Each scene shows the same named points in several views. A view is turned or mirrored, and shifted as a whole, has a little noise and may leave points out.

Scene 1
View 1
z521: [-19 -19 -10  -3   4 -19   0  11   1   1  -2   5  10 -18  20  -1  -2   7
 -10   1  -1 -18   0 -21  16   1  -8  -9  21  -7   1  -6 -23 -14  -7  -3
   0   2  11 -14 -11  -2   3  -3]
z977: [-11 -27  -4  -8   5 -16   7  11  -1  -4  -4  10  15 -18  15   3  -1   7
 -12   7  -2 -22  -7 -25  12   1 -11 -19  23 -11   6  -6 -33 -16  -7  -5
   1  -3  10 -19 -18  -7   1  -1]
z397: [ -2 -16 -13   0   9  -7   6  14   9   5   3   8 -29  -8  15   1  -8  -1
   7  -2  15   2  -6 -14  -5  -4 -12   9   1  -5  -7  -6 -16  12  -2   8
  12   6   6  -3  -8   7  14 -13]
z225: [-25 -17  -9  -2   4 -22  -4  10   1   2  -3   3  15 -19  20  -2  -3   8
 -11  -1  -5 -21   1 -21  18   2  -7  -7  21  -5   0  -6 -21 -17  -8  -5
  -1   1  14 -15  -9  -2   2  -2]
z983: [ -1 -39  -5 -11   5 -11  25  12  11  -8  -8  25  30 -23  12   0  -3  20
  -8  16   4 -25 -15 -33  12   1 -18 -33  23 -16   8 -10 -53 -25 -12  -8
   6 -10  -1 -22 -24 -17   1   0]
z44: [ -8 -29  -5  -8   5 -15  12  11   4  -4  -4  14  14 -19  14   1  -2  11
  -9   8   2 -19  -9 -26  10   0 -13 -20  21 -11   6  -6 -36 -16  -7  -5
   2  -3   7 -18 -18  -8   3  -2]
z899: [-12  -9 -14   3   7 -12  -4  12   6   8   3   1 -23 -11  20  -1  -7  -2
   3  -8   8   0   1 -11   2  -3  -7  14   5  -1  -8  -6  -8   8  -2   6
   8   9  12  -3  -4   9  12 -10]
z206: [ 20 -31 -19  -1  14   4  31  19  36  -1  -1  32 -20 -12   9  -7 -14  18
  24   8  31   8 -18 -24 -11  -5 -20  -1  -9 -11  -8 -13 -47   8 -11   6
  28   1 -16   0 -13  -3  17 -16]
z278: [ -8 -30  -4  -8   4 -15  12  10   2  -4  -4  13  18 -19  14   2  -2  11
 -11   9   0 -21 -10 -26  12   1 -13 -22  23 -12   7  -7 -36 -18  -7  -5
   2  -4   7 -20 -19  -9   2  -1]
z228: [ -2 -33   1 -12   4 -12  14  10  -8  -6  -3  12   9 -17   9   9   1   3
 -15  13   0 -22 -15 -27   6   0 -18 -28  26 -14  10  -4 -36 -13  -4  -3
  -1  -6  11 -24 -23  -8   2   0]
z550: [ -6 -24  -6  -6   7 -12   7  12   2  -1   0   9  -6 -14  13   4  -4   1
  -7   4   6 -11  -9 -20   4  -2 -14  -8  14  -8   2  -5 -24  -3  -4   1
   5   1  10 -13 -14  -1   6  -5]
z811: [ 19 -29 -14  -5  13   4  26  17  24  -2   0  24 -27 -10   7  -1 -10   8
  17   7  28   7 -18 -21 -14  -6 -19  -1  -5 -12  -5  -9 -39  12  -6   8
  23   1  -9  -4 -15   0  17 -16]
z838: [-17 -22 -11  -2   5 -19   5  11   9   1  -4  10  15 -19  19  -4  -5  13
  -4   2   1 -17  -2 -24  16   2  -9 -10  18  -7   0  -9 -29 -16 -10  -5
   4   1   7 -13 -12  -5   3  -2]
z410: [-12 -23  -5  -5   5 -16   2  10  -5  -1  -1   6   1 -16  15   4  -1   1
 -11   3   0 -17  -5 -21   9   1 -11 -11  20  -7   3  -4 -23 -10  -4   0
   0  -1  13 -17 -15  -2   5  -2]
View 2
z899: [  7  -7   8  -5 -11  13   3  -2  -6  -1  12   6 -29   8  -6 -13   3   9
  -4  13 -11  -9   3  -1 -22  -6 -14  -2 -14  15  -7  12   3 -32  -8   8
 -18   4   0  18   0  23 -24   2]
z550: [  7  12  13 -11  -8  12  -6   2   7 -12  11   6 -12   3 -13 -13   0   4
  -2   7   3  -6   4   6  -6  -3 -13 -11 -10  15 -17  19  -8 -28   4  15
 -11   6  -1   0  -7   9 -15 -14]
z838: [ 10   3  18 -15  -8  14 -16   1  11 -12   1   9  -2  -7 -17 -19   4  -1
   2   8   3  -4  -3   8   7   5  -7   3 -18  11 -14  12 -12 -35  -1  10
  -6   9  -2  -3  -3   9  -1 -13]
z983: [ 13  25  20 -20  -9  15 -20   8  17 -22  12   6  10  -8 -21 -14   2  -8
   5  -2  15  -2  -3  20  17  10  -7 -10 -10  14 -32  23 -17 -32  20  25
   0   8  -2 -20  -6  -6   9 -26]
z410: [  4  10  18 -11  -4  10 -10   0  15 -14   3   4  -9   1 -13 -19  -1   5
   0   9   6  -5   5   0  -1  -4 -12  -9 -14  15 -12  17 -15 -25   0  12
  -8   9  -2  -2  -8  10 -13 -15]
z811: [ 20  13   1  -9 -24  22   6   7 -20  -4  44   8 -23   8 -10   4   5  -3
  -2   0  -5  -7   2  29 -20   5 -17 -15   2  20 -38  23  16 -42  23  31
 -20  -6   8   5   1   5 -11  -6]
z278: [  8  17  20 -16  -5  13 -17   4  18 -19   5   4   3  -4 -19 -18   0  -1
   2   3  11  -4   2  10  10   4  -9  -9 -14  14 -20  19 -18 -27   9  17
  -2   9  -3 -12  -8   1  -2 -21]
z228: [  6  27  20 -14  -2  10 -14   4  22 -22   7   2   3   0 -17 -16  -5   1
   0   4  16  -4   7   6   8  -2 -12 -20  -9  15 -22  26 -20 -22  13  19
  -4   9  -3 -14 -13  -3 -10 -26]
z44: [ 10  16  20 -15  -6  13 -15   4  16 -16   6   6   3  -5 -18 -17   1  -1
   1   4  10  -3   0   9   9   5  -9  -7 -13  14 -21  19 -16 -29   8  16
  -4   8  -2 -11  -7   2  -1 -20]
z225: [  4   0  21 -13  -3  10 -16  -1  17 -12  -6   8  -4  -5 -15 -23   2   3
   0  12   3  -5  -1  -2   6  -1  -9   3 -21  11  -8  11 -17 -28  -7   5
  -6  13  -5  -1  -5  13  -6 -12]
z977: [  6  14  21 -15  -5  11 -16   3  20 -17   2   5   1  -3 -16 -19  -1   1
   1   7   9  -4   2   5   8   1  -9  -7 -15  13 -18  19 -20 -26   5  14
  -4  10  -3  -8  -7   4  -5 -21]
z521: [  5   3  20 -14  -5  11 -14   0  14 -12  -1   6  -6  -4 -14 -20   2   3
   0  10   3  -5   0   1   4   0  -8   0 -19  12 -10  13 -15 -29  -3   9
  -6  10  -4  -2  -5  11  -7 -12]
z397: [ 11   0   6  -5 -15  15   5   1 -10  -2  23   6 -29  10  -6  -8   3   6
  -4   9  -7  -9   4   8 -24  -4 -16 -10  -7  18 -16  16   8 -33   2  15
 -20  -1   3  14  -1  18 -23  -1]
z206: [ 26  10   1 -13 -28  27   2  10 -25  -5  47  11 -20   3 -13   4   8  -8
   1  -2  -7  -7  -5  36 -14  12 -13  -8   3  19 -43  22  20 -50  25  34
 -19  -8   8   1   7   4  -1  -4]
View 3
z397: [ 15  -1   4  26   5  -9 -22  -3   0   1 -11  17  -5 -25 -16   4  -9   9
   0   4  10 -29 -19  13 -23  15   7   2  17   5  -6  -2 -19  10   2  -7
  33   1  20  24  -4  10  10 -12]
z977: [  2   6   1   8   5 -15 -16   4   7 -15  -8  14 -22 -12 -15 -12   2   9
   5 -17  15  -6   3  -4   8  -7   0 -12   0  -5   0   4 -14  33  -4  -5
   5  -4  -4  13  -8  14  -9  10]
z228: [  3   2   6   3   3 -14 -19  15  16 -15  -8  18 -21  -8 -16  -5  -7  15
   2 -13  14   4   5 -10  10  -9  -2 -20  -1 -10  -3   4 -11  33  -6  -3
   6  -1  -3  12 -16  12 -15   7]
z550: [  8   1   3  15   4 -12 -19   5   5  -8  -9  16 -14 -16 -16  -4  -4  10
   2  -7  13 -14  -8   2  -4   1   4  -9   6  -3  -3   2 -15  24  -2  -6
  17  -1   7  17  -8  12  -1   0]
z410: [  5   5   0  10   5 -13 -14   3   4 -11  -8  16 -19 -15 -16 -11   2   7
   4 -14  14 -10  -1  -1   3  -2   4  -8   0  -4  -1   5 -15  32  -4  -5
  11  -5   2  16  -6  15  -3   7]
z983: [  1   8   6   6   1 -20 -27   6  24 -22 -22  13 -25  -6 -17  -9   1  17
   9 -20  12   4  16  -7  13 -15 -14 -18   9   1   8  -2 -15  19  -7 -17
  -8   0 -19  10 -12  14 -28  19]
z811: [ 19  -4  11  28   0 -11 -41   2  18  -2 -26  16  -3 -19 -19  14 -18  23
   1   9   7 -22 -11  13 -25  12  -7  -4  34  15   1 -11 -23 -11   1 -19
  26   9   8  21 -13   5 -11  -7]
z44: [  3   6   2   8   2 -16 -20   3  12 -15 -13  14 -21 -12 -16  -9   1  11
   5 -15  14  -5   5  -4   5  -6  -4 -12   4  -2   2   2 -15  27  -4  -9
   3  -2  -7  14  -9  14 -12  11]
z899: [ 12   3  -1  25   6  -8 -14  -6 -10   0  -6  15  -7 -28 -14  -5   0   2
   1  -1  13 -31 -20  13 -20  15  14   6   9   2  -5   3 -19  21   1  -5
  32  -4  22  24   1  13  19  -9]
z521: [  3   8  -4  11   6 -15 -12  -3  -1 -12  -7  12 -20 -18 -15 -15   8   3
   6 -19  15 -14  -2   1   2  -2   5  -4  -2  -3   0   6 -16  34  -2  -6
   9  -5   2  16  -2  16   2   8]
z225: [  0   9  -4  10   6 -14  -7  -5  -4 -13  -5  11 -21 -18 -14 -18  11   1
   6 -21  15 -15  -3   1   5  -2   7  -2  -5  -5   1   7 -16  38  -1  -5
   9  -7   3  17   1  17   5   9]
z838: [  1   9  -2  13   6 -15 -16  -7   3 -13 -12  11 -20 -17 -14 -14   9   5
   6 -19  14 -15   0   3   2  -3   0  -2   4   2   4   2 -17  27  -3 -12
   5  -4  -3  16   0  17  -4  11]
View 4
z278: [  1 -25 -23   4   2   3 -14   2 -15  -8   3   3  18  -5  -8   7   7  -9
  -9 -16   4  12  -9  -7  13  -1  -3  -8   5  -1  -1 -15  -5  -4   3   2
  -8   5   3 -10 -23  15   3  13]
z397: [ -6  -4   4   1  14  13 -33 -12   0  -3   5  14  10  26 -13 -18  27  -4
  -7  16  22   9   9  -6 -13   4 -16 -25  -3  -3   3   0 -12  12  11   0
   8  30  -3 -13 -19  -1   1  11]
z899: [-11  -7   4  -4  17   8 -40 -10  -4  -5   3  20   6  36  -7 -17  24  -5
  -8  13  15   8   1  -4 -16   1 -13 -29  -3   1   0  -1 -11   9   8   0
   0  23 -12 -12 -19  -2  -6   4]
z44: [  0 -23 -22   4   2   3 -16   0 -14  -8   3   3  17  -4  -9   6   7  -9
  -9 -15   3  13  -8  -8  12  -3  -3 -10   5  -1  -3 -14  -6  -2   4   3
  -7   5   3  -9 -24  15   1  13]
z521: [ -7 -23 -16  -3   8   0 -29  -1 -13 -10   1  12  10  12  -5   1   9  -8
 -11 -12   0  11 -12  -5   2  -4  -3 -18   5   3  -2 -12  -7  -3   3   3
 -11   3  -7 -10 -20  10  -5   4]
z206: [ -1  12   1  14  -3  18 -17 -18  -2   0  -3  -2   9 -12 -34  -9  19  -3
 -13  19  27  16  28 -17  -6  -8 -15 -15   0 -18   0   4 -10  24  21  15
  20  37  12  -7 -31   3  23  37]
z228: [  6 -30 -25   5   4   6  -9   6 -14  -4   8   1  27  -3  -3   5  10  -8
  -3 -17   7  12  -7  -4  17   8  -7  -5   0  -1   1 -18  -7  -9   1  -3
  -6   8  12 -14 -22  18  -1  10]
z977: [  0 -27 -22   1   4   2 -19   2 -15  -8   4   5  18   2  -5   5   8  -8
  -8 -15   3  12 -11  -5  11   0  -3 -11   4   1  -2 -15  -6  -6   2   2
 -10   5   1 -11 -22  14  -1   8]
z225: [ -8 -24 -16  -5   9  -3 -32  -1 -14 -13   0  14   9  16  -3   2   8  -9
 -12 -13  -3  11 -17  -5   1  -5   0 -20   7   5  -3 -13  -6  -4   1   2
 -14   0 -11 -10 -20   9  -7   2]
z838: [ -7 -18 -17   0   5   0 -26  -4 -13 -11  -1   9   8   3  -9   4   6 -10
 -14 -10   0  13 -10  -8   3  -9  -2 -17   7   2  -3 -11  -5   1   5   7
 -10   3  -7  -8 -23  10   1  11]
z410: [ -2 -24 -16  -1   9   4 -24   0 -13  -7   6  10  17  14  -3  -2  13  -7
  -6  -9   6  10  -9  -3   5   3  -7 -16   1   3  -1 -12  -9  -4   2  -3
  -7  10  -1 -13 -20  11  -4   5]
z550: [ -1 -17 -11   2   9   7 -23  -3 -10  -5   5   9  16  13  -8  -5  16  -6
  -6  -2  11  11  -2  -6   1   4 -10 -16   0  -1   1  -9  -9   0   6  -2
  -1  16   2 -13 -21   8  -1   9]
z983: [  5 -23 -30  10  -7   3  -5   1 -18  -9  -1  -6  19 -26 -16  16  -1 -11
 -12 -22   1  16  -5 -12  21  -6   0  -2   8  -7  -2 -18  -5  -2   5   9
  -6   2  11  -7 -28  21  11  24]
View 5
z44: [  3 -20  10  10  11  -6  13  23  16  -3   8 -11 -11 -16 -15   0  16   8
  -8  -5  -7   5  -9   2   7  10  11 -21  -6  -9  -2   3  -8 -22 -15  -3
   6  21  -4  -6 -16  18 -13  -1]
z228: [  3 -19   7  11  19  -9  17  24  22  -4   8 -12 -13 -27 -19  -1  13   6
  -7  -9  -8   0 -13  -9  14  13  10 -28   7 -14  -4  10  -4 -25 -13  -1
   7  16  -7  -2 -13  21  -8   1]
z983: [  3 -31  22  11  22  -9  10  36  21  -1  11 -10 -15 -22 -14  12  17  15
 -13  -4  -4   6 -16   7  13  15  20 -31 -18 -18  -3  -1  -3 -25 -24  -3
   0  30   0  -1 -26  24  -9  -4]
z521: [  4 -15   3   8   0   0  13  14   8  -8   7  -9  -8  -8 -14  -5  18   4
  -5  -3  -7  10  -5   7  -3   4   5  -7  -4  -1   5  -1 -15 -17 -10  -6
   8  17  -6 -10 -13  13 -15   0]
z225: [  4 -15  -3   9  -3  -1  11  13   6 -10  10  -8  -9 -16 -14  -8  10   0
  -7  -5  -5   8  -8   4  -7   2   4  -6  -3   0   6  -2 -20 -17  -6  -7
  10  13  -4 -14 -11  16 -21   1]
z550: [  5  -7   6   7   4   0  19  12  15  -3   0 -15  -7  -2 -23  -9  26   6
   3  -5 -13   6   2  -4   7   9   3 -14  13  -2  -4  12  -5 -19 -10  -1
  16  14 -14  -3  -7   9  -6   1]
z397: [  6   2   8   3  -7   8  20   1  11   0  -8 -18  -2  22 -25 -13  41   9
  12   2 -18  14  16   2   3  10  -1  -3  15   6  -3  14  -6 -12  -9   0
  21  18 -21   0  -2  -5  -1  -2]
z811: [  4  -6  28   3   7   6  21  15  21   8 -12 -20  -5  33 -27   1  56  22
  15   4 -21  16  16   5  15  20  10 -18   3  -3 -11  14   7 -15 -24   6
  18  34 -19  11 -12  -5  13  -6]
z206: [  4 -10  36   3   7   6  16  19  19   9 -13 -18  -6  38 -25   7  60  27
  13   9 -17  19  18  15  13  22  14 -18 -10  -3 -11   9   7 -14 -30   8
  13  42 -16  12 -19  -6  12  -7]
z278: [  3 -22  10  10  12  -7  13  24  16  -5  10  -9 -11 -20 -16   1  15   7
  -9  -6  -6   5 -12   2   7  10  11 -20  -5 -11  -2   3  -9 -22 -15  -3
   6  20  -4  -5 -16  20 -13  -1]
z838: [  5 -18   6   9   1  -1  11  17   8  -7   9  -8 -10  -8 -14  -3  18   6
  -6  -2  -5  10  -5   8  -3   5   9 -10  -9  -2   5  -2 -16 -17 -12  -5
   6  21  -5 -10 -16  14 -15  -1]
z410: [  4 -12   1   8   3  -3  17  13  12  -6   6 -12  -8 -13 -18  -8  17   3
  -3  -6  -9   6  -5  -3   3   7   4 -13   7  -3   1   7 -12 -19  -8  -4
  12  12  -9  -8  -8  15 -12   2]
z899: [  6   2  -1   5 -13   9  19  -2   6  -6  -5 -16  -2  17 -21 -17  33   4
  11   0 -14  12  12   3  -5   3  -5   4  14  11   2  10 -13 -11  -3  -3
  21  12 -19  -8   0  -3  -9   1]
View 6
z206: [  1   0  16   2  -9  22 -42   6  23 -30   3  -5  15  -3  -7   2   3   5
   1 -11  -1 -11  -6   4  32 -12   6   6  -9  -5 -18  21  -2 -14  -9   7
 -32  -3 -12 -25  -9  -7 -30   6]
z838: [ 21  -7   1  -3   8 -12   1   9   5  11  -1   4   5  -2 -22  13 -15 -15
  -2   0   0   2  -7  20   3   5 -11  -4   1  -7  -9   3  -3  -2  10   6
   2   4  -8  -9 -19  -6  -8  -6]
z550: [ 14   2 -11   3   3  -1  -3  20   9   1   5   2   7   6 -13  15  -7  -7
   0  -8   4   3  -3  15   4  -7 -11  -5   2   0 -13  10   3   2   8   2
   0   7  -8  -7  -4   0 -13  -5]
z521: [ 21  -5  -6  -3   7 -14   5  12   2  14   2   5   5   3 -19  16 -15 -14
  -1  -3   2   4  -6  20  -1   3 -14  -7   3  -2  -9   4  -2   3  13   5
   7   7  -7  -6 -12  -2  -7  -7]
z397: [ -7   1 -14   6 -13   6 -20  19   3 -10   9   0  10  15  -5  11  -4  -1
   4 -12  -5   5  -5  11  13 -12  -9  -9  -6   8  -7  17  -9   2   4   3
 -21  16  -6  -9   0  12 -16  -2]
z899: [ -7  -1 -20   2 -12  -4 -11  16  -5   0   9   3   8  20  -8  13 -10  -7
   5  -9  -6   9  -8  16   8  -9 -13 -12  -7  11  -1  15 -16   5   8   6
 -18  22  -4  -5  -5  18  -9  -4]
z44: [ 33  -3   2  -2  16  -8   8  15  13   9  -2   3   4  -7 -20  15 -11 -13
  -5  -1   8  -1  -2  18  -1   3 -11  -1   9 -10 -17   2  12  -2  10   3
  15  -3 -10  -7 -11 -15 -12  -6]
z983: [ 40  -3  18  -4  21  -4   1   9  24   3  -7   1   7 -20 -23  12  -9 -11
  -9   0  12 -10  -1  16   6   5  -5   7   9 -19 -23   1  20  -9   6   3
  15 -15 -13 -15 -16 -25 -17  -4]
z278: [ 30  -1   2  -2  15  -8   6  16  14   8  -2   3   5  -7 -20  16 -10 -11
  -5  -2   8  -2  -2  18   1   2 -11  -1   8 -10 -17   3  12  -3  10   2
  14  -2  -9  -8 -11 -13 -13  -6]
z977: [ 28  -2  -2   0  14  -9   8  17  10   9  -1   4   3  -3 -19  18 -12 -12
  -4  -2   6   0  -3  19  -2   2 -13  -4   7  -7 -14   4  10   1  11   1
  13   0  -9  -6 -11 -10 -10  -6]
z811: [ -1   4   4   6  -9  22 -35  16  20 -29   5  -4  14   2  -5   7   4   7
   2 -13   1  -8  -4   4  26 -17   1   2  -6  -1 -18  21   2  -8  -6   4
 -28   2  -9 -21  -2  -2 -29   3]
z225: [ 20  -7  -8  -3   8 -19   9  12  -1  20   1   6   4   4 -21  16 -16 -17
  -1  -1   0   6  -6  23  -4   5 -17  -9   3  -3  -5   2  -5   3  14   5
   8  10  -6  -3 -14  -2  -3  -8]
z228: [ 33   5  -5   4  16  -1  11  25  17   3   0   3   4  -6 -17  19  -7  -8
  -7  -5  11  -3   2  16  -1  -4 -12  -1  12  -8 -22   3  21   1  10  -1
  20  -3 -10  -6  -2 -13 -15  -7]

Which points are out of place in each view (at most two, in the order of its rows)? Write none if all are in place.
view 1 -> none
view 2 -> z983
view 3 -> z410
view 4 -> none
view 5 -> z521, z550
view 6 -> z44
